Points, in no order, along strands that fork and pass close to each other.
Two points are linked if the straight distance between their rows is under 0.457. Some points are linked to none.
(421): |  .10 |  .26 | -.03 |  .05 |  .13 | -.21 | -.18 |  .01 |  .20 | -.20 | -.01 | -.07 | -.19 | -.26 |  .09 | -.27 |  .06 | -.13 | -.02 | -.11 | -.07 |
(905): |  .03 | -.01 |  .01 | -.02 | -.17 | -.04 |  .12 | -.07 | -.11 |  .19 |  .10 |  .18 |  .32 |  .04 | -.16 |  .35 | -.17 |  .08 |  .26 | -.28 | -.05 |
(473): |  .00 | -.15 | -.24 |  .11 |  .18 | -.27 |  .13 | -.16 | -.10 | -.12 |  .01 |  .23 | -.13 | -.13 |  .02 | -.03 | -.06 | -.06 | -.16 | -.10 | -.21 |
(455): |  .11 | -.03 | -.05 | -.05 | -.16 | -.16 |  .04 | -.03 |  .10 | -.28 | -.05 | -.01 |  .02 |  .13 |  .30 | -.29 |  .03 | -.04 | -.07 |  .20 |  .04 |
(1064): |  .29 |  .09 | -.19 | -.05 | -.02 | -.23 | -.15 |  .01 | -.08 |  .03 | -.05 |  .13 |  .12 |  .27 | -.06 | -.25 |  .00 | -.14 |  .30 |  .12 |  .16 |
(350): |  .41 |  .00 | -.37 |  .10 | -.02 |  .07 |  .14 |  .04 |  .06 |  .06 |  .25 |  .16 |  .30 | -.14 | -.17 |  .01 |  .03 | -.28 |  .24 |  .00 |  .06 |
(111): |  .06 | -.14 | -.32 | -.11 | -.13 | -.03 |  .17 |  .11 |  .12 |  .02 |  .22 |  .03 |  .17 |  .27 | -.01 | -.24 |  .04 | -.15 | -.12 |  .21 |  .01 |
(244): |  .22 | -.04 | -.09 |  .24 |  .06 | -.08 |  .21 | -.12 | -.07 | -.31 | -.10 |  .17 |  .08 | -.12 |  .25 | -.05 |  .09 | -.08 | -.05 |  .04 |  .10 |
(158): | -.21 |  .05 |  .34 | -.07 | -.01 |  .42 | -.11 |  .16 |  .21 | -.05 | -.03 | -.36 | -.19 | -.16 |  .11 | -.08 |  .17 |  .12 | -.19 |  .17 |  .08 |
(402): | -.13 |  .25 |  .12 |  .11 |  .26 |  .02 | -.11 |  .11 |  .13 | -.16 | -.09 | -.17 | -.27 | -.33 |  .11 | -.16 |  .16 |  .05 | -.21 | -.09 | -.07 |
(722): | -.13 | -.10 | -.29 |  .02 | -.02 |  .15 |  .20 |  .10 | -.10 |  .35 |  .05 | -.03 |  .25 |  .21 | -.28 |  .22 | -.09 |  .00 | -.02 | -.07 |  .01 |
(236): |  .11 |  .11 |  .05 |  .02 |  .06 | -.13 | -.06 | -.04 | -.17 | -.13 | -.16 |  .03 | -.10 |  .14 |  .08 | -.18 |  .04 |  .03 |  .05 |  .09 |  .14 |
(222): |  .07 | -.09 | -.11 | -.02 | -.17 |  .05 |  .09 |  .05 | -.05 |  .06 |  .05 |  .12 |  .25 |  .40 | -.09 | -.07 |  .06 | -.06 |  .10 |  .17 |  .15 |
(1030): | -.08 | -.07 |  .20 |  .23 |  .04 | -.12 | -.06 | -.16 |  .21 | -.29 |  .02 |  .15 | -.22 | -.38 |  .12 | -.02 |  .00 | -.13 | -.12 | -.22 | -.21 |
(476): |  .06 | -.08 | -.17 |  .01 | -.23 | -.01 |  .04 |  .06 | -.14 |  .17 | -.02 |  .19 |  .32 |  .54 | -.20 |  .01 |  .02 |  .01 |  .22 |  .16 |  .18 |
(1166): | -.08 | -.02 | -.36 |  .01 | -.02 |  .06 |  .09 |  .16 | -.08 |  .32 |  .07 | -.05 |  .20 |  .34 | -.29 |  .04 | -.04 | -.05 |  .03 |  .04 |  .04 |
(425): |  .38 |  .00 | -.42 |  .00 | -.02 | -.20 | -.01 | -.02 | -.12 |  .16 |  .06 |  .22 |  .22 |  .14 | -.21 | -.06 | -.06 | -.18 |  .37 |  .05 |  .02 |
(1093): |  .03 |  .18 |  .08 | -.02 |  .15 | -.21 | -.17 | -.06 |  .07 | -.04 |  .06 |  .05 | -.20 | -.17 | -.07 | -.10 |  .00 | -.10 |  .05 | -.20 | -.11 |
(972): | -.15 |  .01 |  .17 | -.04 |  .14 | -.05 | -.12 | -.05 | -.14 | -.23 | -.19 | -.07 | -.32 | -.10 |  .20 | -.10 |  .04 |  .20 | -.19 |  .11 | -.02 |
(559): |  .39 | -.17 | -.14 |  .23 | -.04 |  .06 |  .35 | -.19 | -.09 | -.14 |  .02 |  .32 |  .25 | -.09 |  .02 |  .08 |  .12 | -.10 |  .13 |  .06 |  .13 |
(1034): | -.01 | -.18 | -.29 |  .01 | -.06 |  .13 |  .34 |  .05 | -.02 |  .25 |  .20 |  .08 |  .31 |  .10 | -.23 |  .21 | -.03 | -.03 | -.04 | -.04 |  .00 |
(221): |  .28 | -.04 | -.55 |  .20 |  .14 | -.20 |  .18 | -.07 | -.23 | -.13 | -.12 |  .20 |  .06 |  .05 |  .02 | -.14 |  .01 | -.12 |  .04 |  .11 |  .01 |
(841): | -.04 | -.09 |  .08 | -.31 | -.10 | -.25 | -.16 | -.05 | -.07 |  .11 |  .00 |  .04 | -.13 |  .28 |  .00 | -.05 | -.10 |  .11 |  .05 |  .17 | -.05 |
(515): | -.03 |  .14 |  .00 |  .13 |  .04 |  .16 | -.01 |  .12 | -.24 |  .25 | -.15 | -.05 |  .17 |  .33 | -.25 |  .18 |  .01 |  .11 |  .17 | -.04 |  .23 |
(1066): | -.19 | -.06 |  .04 | -.16 | -.01 |  .14 |  .04 |  .09 |  .09 |  .21 |  .21 | -.13 |  .07 | -.01 | -.09 |  .07 | -.03 | -.03 | -.10 | -.09 | -.05 |
(17): | -.21 | -.15 |  .43 | -.09 | -.16 |  .34 | -.06 | -.07 |  .24 |  .04 |  .10 | -.16 | -.05 | -.23 |  .05 |  .22 | -.07 |  .03 | -.05 | -.10 | -.07 |
(900): | -.18 |  .02 |  .32 | -.03 |  .13 |  .04 | -.18 | -.07 | -.07 | -.28 | -.22 | -.09 | -.40 | -.27 |  .20 | -.02 |  .06 |  .24 | -.15 |  .06 | -.06 |
(436): |  .28 |  .12 |  .00 |  .38 |  .14 | -.03 |  .06 | -.05 |  .01 | -.31 | -.15 |  .10 |  .05 | -.29 |  .24 | -.02 |  .13 | -.15 |  .03 | -.07 |  .18 |
(166): |  .34 |  .19 |  .01 |  .13 | -.06 | -.09 | -.11 | -.08 |  .31 | -.20 |  .01 |  .00 |  .02 | -.29 |  .15 | -.26 |  .01 | -.31 |  .15 | -.08 |  .02 |
(921): | -.08 |  .15 | -.10 |  .05 | -.04 | -.01 | -.06 |  .06 | -.27 |  .31 | -.17 | -.04 |  .10 |  .35 | -.30 |  .20 | -.12 |  .14 |  .24 | -.09 |  .08 |
(830): | -.39 | -.12 |  .08 | -.31 | -.12 |  .23 | -.14 |  .20 | -.12 |  .29 |  .02 | -.18 |  .08 |  .23 | -.16 |  .25 | -.12 |  .30 | -.01 |  .02 | -.08 |
(264): | -.12 |  .21 |  .15 |  .24 |  .19 |  .07 | -.06 |  .11 |  .20 | -.26 | -.15 | -.22 | -.21 | -.39 |  .28 | -.08 |  .19 |  .03 | -.30 | -.04 | -.03 |
(364): | -.17 | -.04 |  .45 | -.13 | -.17 |  .29 | -.11 | -.09 |  .18 | -.04 |  .02 | -.18 | -.15 | -.15 |  .07 |  .08 | -.03 |  .07 | -.03 |  .04 |  .01 |
(213): | -.10 |  .05 |  .39 | -.01 | -.16 |  .25 |  .00 | -.06 |  .18 |  .09 |  .14 | -.08 |  .10 | -.17 | -.04 |  .24 | -.04 | -.01 |  .10 | -.19 |  .05 |
(306): |  .26 |  .13 | -.28 |  .32 |  .29 |  .05 |  .09 |  .14 | -.02 | -.05 | -.01 |  .05 |  .06 | -.22 |  .00 | -.02 |  .15 | -.20 | -.04 | -.06 |  .13 |
(1142): | -.09 |  .14 |  .07 |  .07 |  .23 |  .11 |  .00 |  .12 | -.02 |  .06 | -.01 | -.14 | -.13 | -.11 | -.04 | -.02 |  .11 |  .00 | -.16 | -.07 |  .04 |
(617): | -.33 | -.09 |  .31 | -.09 |  .13 |  .18 | -.14 | -.01 | -.01 |  .12 |  .05 | -.08 | -.16 | -.27 | -.10 |  .25 | -.01 |  .15 | -.08 | -.21 | -.17 |
(441): |  .19 | -.18 | -.16 |  .12 |  .05 | -.14 |  .25 | -.24 | -.12 | -.02 |  .05 |  .36 |  .09 | -.08 | -.12 |  .11 | -.03 | -.07 |  .07 | -.09 | -.09 |
(604): |  .11 |  .16 | -.03 | -.02 | -.09 |  .04 | -.18 |  .20 |  .01 | -.02 | -.05 | -.04 |  .15 |  .39 | -.04 | -.32 |  .19 | -.09 |  .18 |  .20 |  .28 |
(884): | -.15 |  .17 |  .25 |  .03 |  .01 |  .31 | -.09 |  .15 |  .29 | -.14 | -.10 | -.38 | -.19 | -.27 |  .19 | -.18 |  .18 |  .06 | -.22 |  .11 |  .04 |
(744): |  .20 |  .23 |  .19 |  .39 |  .10 |  .01 | -.04 | -.06 |  .21 | -.33 | -.19 | -.02 | -.04 | -.40 |  .28 | -.06 |  .16 | -.15 |  .00 | -.13 |  .11 |
(437): | -.04 | -.16 | -.08 | -.13 | -.14 |  .03 |  .11 |  .04 |  .01 |  .06 |  .10 |  .04 |  .12 |  .35 | -.03 | -.11 |  .02 | -.03 | -.07 |  .19 |  .04 |
(157): |  .12 |  .12 |  .31 |  .05 | -.23 |  .18 | -.01 | -.09 |  .32 |  .04 |  .13 | -.07 |  .13 | -.17 | -.03 |  .06 | -.03 | -.20 |  .20 | -.15 |  .07 |
(552): | -.06 |  .05 |  .07 |  .29 |  .20 |  .06 |  .08 |  .06 |  .08 | -.26 | -.13 | -.10 | -.10 | -.33 |  .33 |  .02 |  .16 |  .02 | -.33 | -.06 |  .02 |
(1189): | -.17 |  .01 |  .19 | -.16 | -.02 |  .18 | -.07 |  .09 |  .20 |  .13 |  .19 | -.22 | -.04 | -.13 | -.05 |  .01 | -.02 | -.05 | -.10 | -.06 | -.06 |
(1126): |  .07 | -.04 |  .13 | -.16 | -.16 | -.14 | -.09 | -.11 |  .11 | -.19 | -.02 | -.02 | -.13 |  .09 |  .24 | -.20 | -.05 | -.02 | -.02 |  .17 |  .00 |
(1130): |  .31 |  .02 | -.43 |  .19 |  .18 | -.21 |  .07 | -.06 | -.18 | -.03 | -.06 |  .21 |  .01 | -.03 | -.08 | -.10 | -.03 | -.17 |  .12 | -.01 | -.02 |
(657): |  .07 |  .07 |  .27 |  .29 |  .00 | -.04 | -.03 | -.19 |  .19 | -.34 | -.12 |  .08 | -.16 | -.38 |  .22 | -.02 |  .04 | -.13 | -.05 | -.15 | -.04 |
(524): | -.12 |  .05 | -.03 | -.17 |  .01 | -.21 | -.13 | -.05 | -.15 |  .29 | -.03 |  .03 | -.05 |  .13 | -.23 |  .19 | -.20 |  .14 |  .14 | -.16 | -.14 |
(1016): | -.25 | -.11 |  .08 | -.25 | -.24 |  .04 | -.07 |  .07 | -.17 |  .24 |  .03 | -.03 |  .14 |  .31 | -.11 |  .30 | -.19 |  .28 |  .10 | -.02 | -.05 |
(267): | -.24 | -.16 |  .27 | -.13 | -.04 |  .08 | -.05 | -.13 | -.16 |  .12 |  .01 |  .06 | -.02 | -.01 | -.06 |  .33 | -.13 |  .21 |  .05 | -.14 | -.08 |
(665): | -.06 |  .09 | -.27 | -.09 |  .00 | -.02 | -.06 |  .22 | -.04 |  .29 |  .05 | -.12 |  .08 |  .35 | -.27 | -.09 |  .00 | -.07 |  .04 |  .05 |  .05 |
(138): |  .24 |  .09 | -.13 |  .04 |  .07 | -.20 | -.06 | -.05 | -.16 | -.08 | -.14 |  .09 |  .01 |  .23 |  .02 | -.22 |  .01 | -.05 |  .18 |  .11 |  .14 |
(286): |  .01 | -.04 | -.32 |  .10 |  .16 | -.31 |  .11 | -.07 | -.03 | -.28 | -.04 |  .11 | -.08 | -.17 |  .18 | -.14 | -.02 | -.05 | -.23 | -.03 | -.17 |
(907): |  .41 |  .00 | -.39 |  .21 |  .06 |  .12 |  .17 |  .11 | -.01 | -.08 |  .11 |  .12 |  .26 | -.08 | -.02 | -.09 |  .14 | -.27 |  .15 |  .12 |  .17 |
(1090): |  .28 |  .01 | -.44 |  .14 |  .05 | -.20 |  .15 |  .00 | -.15 | -.25 | -.12 |  .14 |  .13 |  .15 |  .13 | -.24 |  .06 | -.08 |  .02 |  .21 |  .07 |
(164): | -.15 | -.21 | -.13 | -.15 |  .11 | -.22 |  .00 | -.13 | -.16 |  .11 | -.03 |  .10 | -.20 |  .10 | -.03 |  .02 | -.13 |  .09 | -.13 |  .02 | -.20 |
(1186): | -.14 | -.16 |  .07 | -.28 | -.29 | -.07 |  .01 | -.02 | -.07 |  .25 |  .11 |  .08 |  .21 |  .24 | -.08 |  .27 | -.21 |  .20 |  .12 | -.03 | -.12 |
(538): |  .03 |  .00 | -.09 | -.23 | -.26 | -.30 | -.11 |  .05 | -.08 |  .30 |  .04 |  .14 |  .22 |  .41 | -.15 |  .13 | -.18 |  .10 |  .25 | -.01 | -.08 |
(113): |  .00 |  .26 | -.07 |  .10 |  .27 | -.18 | -.09 |  .06 |  .11 | -.24 | -.05 | -.09 | -.20 | -.31 |  .11 | -.22 |  .09 | -.07 | -.17 | -.13 | -.10 |
(976): |  .27 | -.17 | -.06 |  .20 | -.02 | -.02 |  .35 | -.20 | -.09 | -.22 | -.06 |  .26 |  .14 | -.04 |  .13 |  .01 |  .09 | -.03 |  .03 |  .07 |  .10 |
(196): | -.18 |  .16 |  .24 |  .12 |  .00 |  .24 | -.08 |  .09 |  .33 | -.24 | -.15 | -.34 | -.24 | -.39 |  .29 | -.15 |  .11 |  .04 | -.29 |  .06 | -.08 |
(1179): |  .13 | -.03 | -.03 |  .28 | -.10 |  .17 |  .29 |  .06 |  .18 | -.30 | -.06 | -.08 |  .19 | -.11 |  .38 | -.07 |  .18 | -.09 | -.24 |  .16 |  .17 |
(692): | -.01 | -.05 | -.03 |  .11 | -.11 |  .04 |  .17 | -.01 |  .22 | -.34 | -.05 | -.13 |  .08 | -.18 |  .40 | -.13 |  .08 | -.04 | -.29 |  .13 |  .02 |
(335): |  .02 |  .01 | -.17 |  .02 | -.14 | -.07 |  .02 |  .02 | -.23 |  .24 | -.10 |  .09 |  .22 |  .45 | -.24 |  .12 | -.10 |  .06 |  .27 |  .02 |  .10 |
(1156): | -.20 | -.14 |  .38 | -.07 |  .03 |  .05 | -.17 | -.18 | -.04 | -.17 | -.10 |  .02 | -.35 | -.21 |  .11 |  .11 | -.03 |  .18 | -.07 | -.01 | -.10 |
(503): | -.01 | -.12 |  .11 | -.25 | -.11 | -.24 | -.11 | -.10 | -.01 | -.13 | -.02 |  .02 | -.20 |  .18 |  .18 | -.16 | -.09 |  .09 | -.06 |  .21 | -.06 |
(312): | -.07 | -.06 |  .15 |  .07 | -.10 |  .04 |  .04 | -.07 |  .15 | -.34 | -.12 | -.15 | -.11 | -.18 |  .39 | -.10 |  .03 |  .04 | -.26 |  .12 |  .00 |
(301): |  .07 |  .05 | -.18 |  .15 |  .24 | -.03 |  .08 | -.01 | -.14 |  .11 | -.01 |  .06 | -.03 | -.03 | -.16 |  .08 | -.02 | -.11 |  .01 | -.13 |  .02 |
(1038): |  .21 |  .00 | -.25 |  .09 | -.07 | -.18 |  .12 | -.01 | -.04 | -.30 | -.09 |  .09 |  .13 |  .15 |  .25 | -.25 |  .07 | -.07 | -.03 |  .20 |  .12 |
(1129): |  .32 | -.13 | -.14 |  .19 | -.02 |  .00 |  .30 | -.21 | -.09 | -.01 |  .07 |  .35 |  .23 | -.12 | -.12 |  .16 |  .03 | -.11 |  .20 | -.08 |  .05 |
(882): | -.12 | -.09 | -.10 |  .03 |  .21 | -.22 | -.02 | -.12 | -.12 |  .02 |  .00 |  .13 | -.20 | -.10 | -.08 |  .03 | -.08 | -.03 | -.12 | -.14 | -.19 |
(988): |  .11 |  .04 | -.08 | -.02 | -.06 |  .02 |  .08 |  .07 |  .23 | -.08 |  .16 | -.12 |  .05 | -.05 |  .09 | -.20 |  .05 | -.23 | -.10 |  .05 |  .04 |
(525): |  .00 |  .06 | -.08 | -.18 | -.10 | -.21 | -.07 | -.01 | -.09 |  .29 |  .06 |  .06 |  .13 |  .20 | -.19 |  .16 | -.18 |  .06 |  .21 | -.15 | -.06 |
(97): |  .12 | -.12 | -.09 | -.09 | -.22 | -.05 |  .24 | -.13 | -.04 |  .17 |  .17 |  .24 |  .35 |  .12 | -.16 |  .23 | -.12 |  .03 |  .19 | -.11 | -.03 |
(70): | -.06 |  .05 |  .08 |  .03 | -.09 |  .02 |  .08 | -.04 | -.22 |  .21 | -.03 |  .12 |  .25 |  .14 | -.18 |  .35 | -.17 |  .16 |  .22 | -.24 |  .04 |
(147): | -.18 | -.08 | -.12 | -.14 |  .16 | -.17 | -.09 | -.01 | -.20 |  .04 | -.13 | -.06 | -.32 |  .14 |  .03 | -.10 | -.06 |  .17 | -.19 |  .11 | -.15 |
(383): | -.17 |  .21 |  .36 | -.40 | -.26 |  .06 | -.33 |  .18 |  .11 |  .20 |  .06 | -.18 |  .00 |  .08 | -.10 |  .17 | -.10 |  .30 |  .22 | -.02 | -.05 |
(693): | -.25 | -.12 |  .25 |  .07 |  .18 |  .02 | -.09 | -.07 |  .04 | -.03 |  .05 |  .07 | -.22 | -.34 | -.06 |  .13 | -.01 |  .01 | -.13 | -.24 | -.19 |
(19): |  .06 |  .06 |  .24 |  .02 | -.05 |  .10 |  .03 | -.05 | -.03 |  .02 |  .00 |  .01 |  .08 |  .06 | -.03 |  .08 |  .01 | -.01 |  .13 | -.04 |  .16 |
(1157): | -.30 | -.22 | -.06 | -.18 |  .03 |  .24 |  .06 |  .13 |  .00 |  .28 |  .17 | -.18 |  .09 |  .07 | -.13 |  .12 | -.05 |  .06 | -.21 | -.01 | -.09 |
(911): | -.02 |  .08 |  .13 | -.01 |  .09 | -.09 | -.09 | -.03 | -.17 | -.23 | -.20 | -.06 | -.23 |  .08 |  .19 | -.14 |  .05 |  .15 | -.10 |  .15 |  .08 |
(687): | -.08 |  .04 |  .44 | -.02 | -.11 |  .22 | -.15 | -.10 |  .17 | -.16 | -.10 | -.18 | -.25 | -.21 |  .17 |  .00 |  .01 |  .08 | -.05 |  .05 |  .02 |
(674): |  .14 |  .20 | -.07 |  .19 |  .28 |  .07 |  .01 |  .13 |  .05 | -.04 |  .00 | -.08 | -.03 | -.19 | -.01 | -.08 |  .13 | -.15 | -.09 | -.10 |  .09 |
(247): |  .02 | -.06 |  .04 | -.33 | -.24 | -.35 | -.18 |  .03 |  .01 |  .25 |  .09 |  .08 |  .06 |  .39 | -.04 |  .07 | -.15 |  .08 |  .17 |  .13 | -.08 |
(1010): | -.19 | -.15 |  .37 | -.10 |  .02 |  .01 | -.13 | -.21 | -.10 | -.05 | -.03 |  .09 | -.22 | -.12 |  .04 |  .21 | -.08 |  .16 |  .01 | -.09 | -.09 |
(964): | -.36 |  .05 |  .15 | -.26 |  .09 |  .15 | -.19 |  .14 | -.07 |  .28 |  .00 | -.21 | -.13 | -.04 | -.20 |  .15 | -.03 |  .27 | -.03 | -.09 | -.16 |
(389): | -.18 |  .14 |  .21 | -.09 |  .03 |  .27 | -.09 |  .19 | -.02 |  .21 |  .01 | -.25 |  .01 |  .08 | -.16 |  .05 |  .09 |  .16 |  .01 |  .02 |  .11 |
(1052): | -.20 |  .09 |  .29 | -.11 |  .06 |  .31 | -.11 |  .15 |  .05 |  .05 | -.02 | -.27 | -.15 | -.04 | -.03 |  .00 |  .12 |  .14 | -.09 |  .09 |  .10 |
(1094): | -.07 |  .03 | -.02 |  .13 |  .20 |  .03 |  .07 |  .06 | -.05 | -.15 | -.12 | -.11 | -.11 | -.09 |  .18 | -.08 |  .10 |  .02 | -.26 |  .04 |  .05 |
(1017): |  .32 |  .01 | -.39 | -.01 | -.10 | -.14 | -.02 |  .04 | -.09 |  .12 |  .01 |  .19 |  .24 |  .34 | -.19 | -.15 |  .01 | -.15 |  .35 |  .13 |  .11 |
(277): | -.09 |  .05 |  .06 |  .03 |  .24 | -.25 | -.16 | -.11 | -.03 | -.02 |  .04 |  .13 | -.28 | -.17 | -.12 | -.01 | -.05 | -.02 | -.02 | -.23 | -.21 |
(1163): | -.02 | -.07 | -.01 |  .07 |  .04 |  .08 |  .13 |  .02 | -.02 | -.15 | -.03 | -.04 | -.03 |  .01 |  .18 | -.09 |  .06 | -.02 | -.17 |  .08 |  .08 |
(21): | -.07 | -.03 |  .31 |  .01 | -.13 |  .17 | -.03 | -.06 |  .06 | -.25 | -.12 | -.16 | -.17 | -.06 |  .27 | -.06 |  .04 |  .09 | -.11 |  .15 |  .10 |
(1077): | -.18 | -.14 |  .19 |  .15 |  .12 | -.07 | -.07 | -.11 |  .16 | -.15 |  .11 |  .15 | -.21 | -.37 | -.02 |  .05 | -.01 | -.09 | -.11 | -.27 | -.23 |
(838): | -.34 |  .01 |  .29 | -.23 |  .06 |  .24 | -.20 |  .09 |  .04 |  .17 |  .06 | -.21 | -.15 | -.20 | -.12 |  .20 | -.01 |  .23 | -.04 | -.11 | -.14 |
(418): | -.35 | -.23 |  .05 | -.28 | -.01 |  .23 | -.10 |  .13 | -.08 |  .20 |  .04 | -.20 | -.04 |  .15 | -.08 |  .11 | -.05 |  .20 | -.14 |  .10 | -.08 |
(754): | -.18 |  .05 | -.09 | -.19 |  .12 | -.12 | -.18 |  .09 | -.16 |  .20 | -.12 | -.13 | -.25 |  .27 | -.14 | -.11 | -.05 |  .17 | -.06 |  .13 | -.10 |
(632): | -.09 |  .17 |  .12 |  .02 |  .06 |  .19 | -.06 |  .14 | -.15 |  .21 | -.07 | -.12 |  .06 |  .18 | -.20 |  .11 |  .06 |  .12 |  .11 | -.03 |  .20 |
(433): |  .11 | -.02 | -.24 | -.02 | -.07 |  .01 |  .13 |  .16 |  .19 | -.08 |  .18 | -.05 |  .14 |  .08 |  .08 | -.25 |  .08 | -.23 | -.13 |  .14 |  .07 |
(603): | -.03 | -.16 |  .27 | -.28 | -.43 |  .06 | -.17 | -.08 |  .39 | -.08 |  .08 | -.17 | -.13 |  .05 |  .24 | -.16 | -.12 | -.03 | -.06 |  .28 | -.08 |
(975): | -.07 |  .07 | -.21 | -.15 |  .05 | -.15 | -.11 |  .12 | -.08 |  .24 | -.02 | -.08 | -.07 |  .36 | -.19 | -.15 | -.06 |  .01 |  .01 |  .13 | -.03 |
(100): | -.01 |  .05 |  .09 | -.07 | -.03 |  .10 |  .00 |  .06 |  .30 | -.01 |  .16 | -.17 | -.06 | -.17 |  .05 | -.14 |  .03 | -.17 | -.14 | -.03 | -.04 |
(417): |  .37 | -.04 | -.48 |  .08 |  .06 | -.23 |  .10 | -.12 | -.15 |  .06 |  .05 |  .28 |  .11 |  .00 | -.19 | -.03 | -.06 | -.19 |  .22 |  .00 | -.06 |
(956): | -.10 | -.03 |  .21 | -.01 | -.03 |  .01 |  .03 | -.15 | -.23 |  .14 | -.05 |  .12 |  .06 |  .07 | -.10 |  .33 | -.13 |  .17 |  .15 | -.15 |  .02 |
(977): | -.27 |  .01 | -.01 | -.15 |  .10 | -.03 | -.12 |  .03 | -.18 |  .30 | -.01 | -.07 | -.12 |  .05 | -.23 |  .20 | -.13 |  .20 | -.01 | -.14 | -.16 |
(1026): |  .39 |  .08 | -.37 |  .34 |  .19 |  .14 |  .14 |  .18 | -.01 | -.05 |  .05 |  .08 |  .19 | -.20 |  .02 | -.02 |  .18 | -.27 |  .07 |  .04 |  .18 |
(979): |  .18 | -.17 | -.03 | -.07 | -.19 | -.03 |  .27 | -.18 |  .11 |  .03 |  .22 |  .20 |  .24 | -.01 | -.06 |  .08 | -.04 | -.13 |  .12 | -.02 | -.02 |
(813): |  .28 | -.05 | -.19 | -.01 | -.12 |  .00 |  .16 | -.03 |  .11 |  .07 |  .24 |  .14 |  .28 |  .00 | -.12 |  .01 | -.01 | -.21 |  .22 | -.04 |  .05 |

Follow the links from the first point to the second, and from the first to the third. Name the last point that the two ways share.
(1142); (277); (158) => (264)
(884); (350); (1166) => (264)
(286); (113); (1034) => (882)

A fork is a point with three links. Follow the links from the first point to the second and name the forks in between, in order.
(674); (754) => (1094) > (264) > (882)
(979); (552) => (1094)
(113); (97) => (264) > (1094)
(1093); (476) => (264)
(722); (264) => (882)
(158); (665) => (264) > (882)
(905); (196) => (1094) > (264)
(975); (1142) => (882) > (264) > (1094)
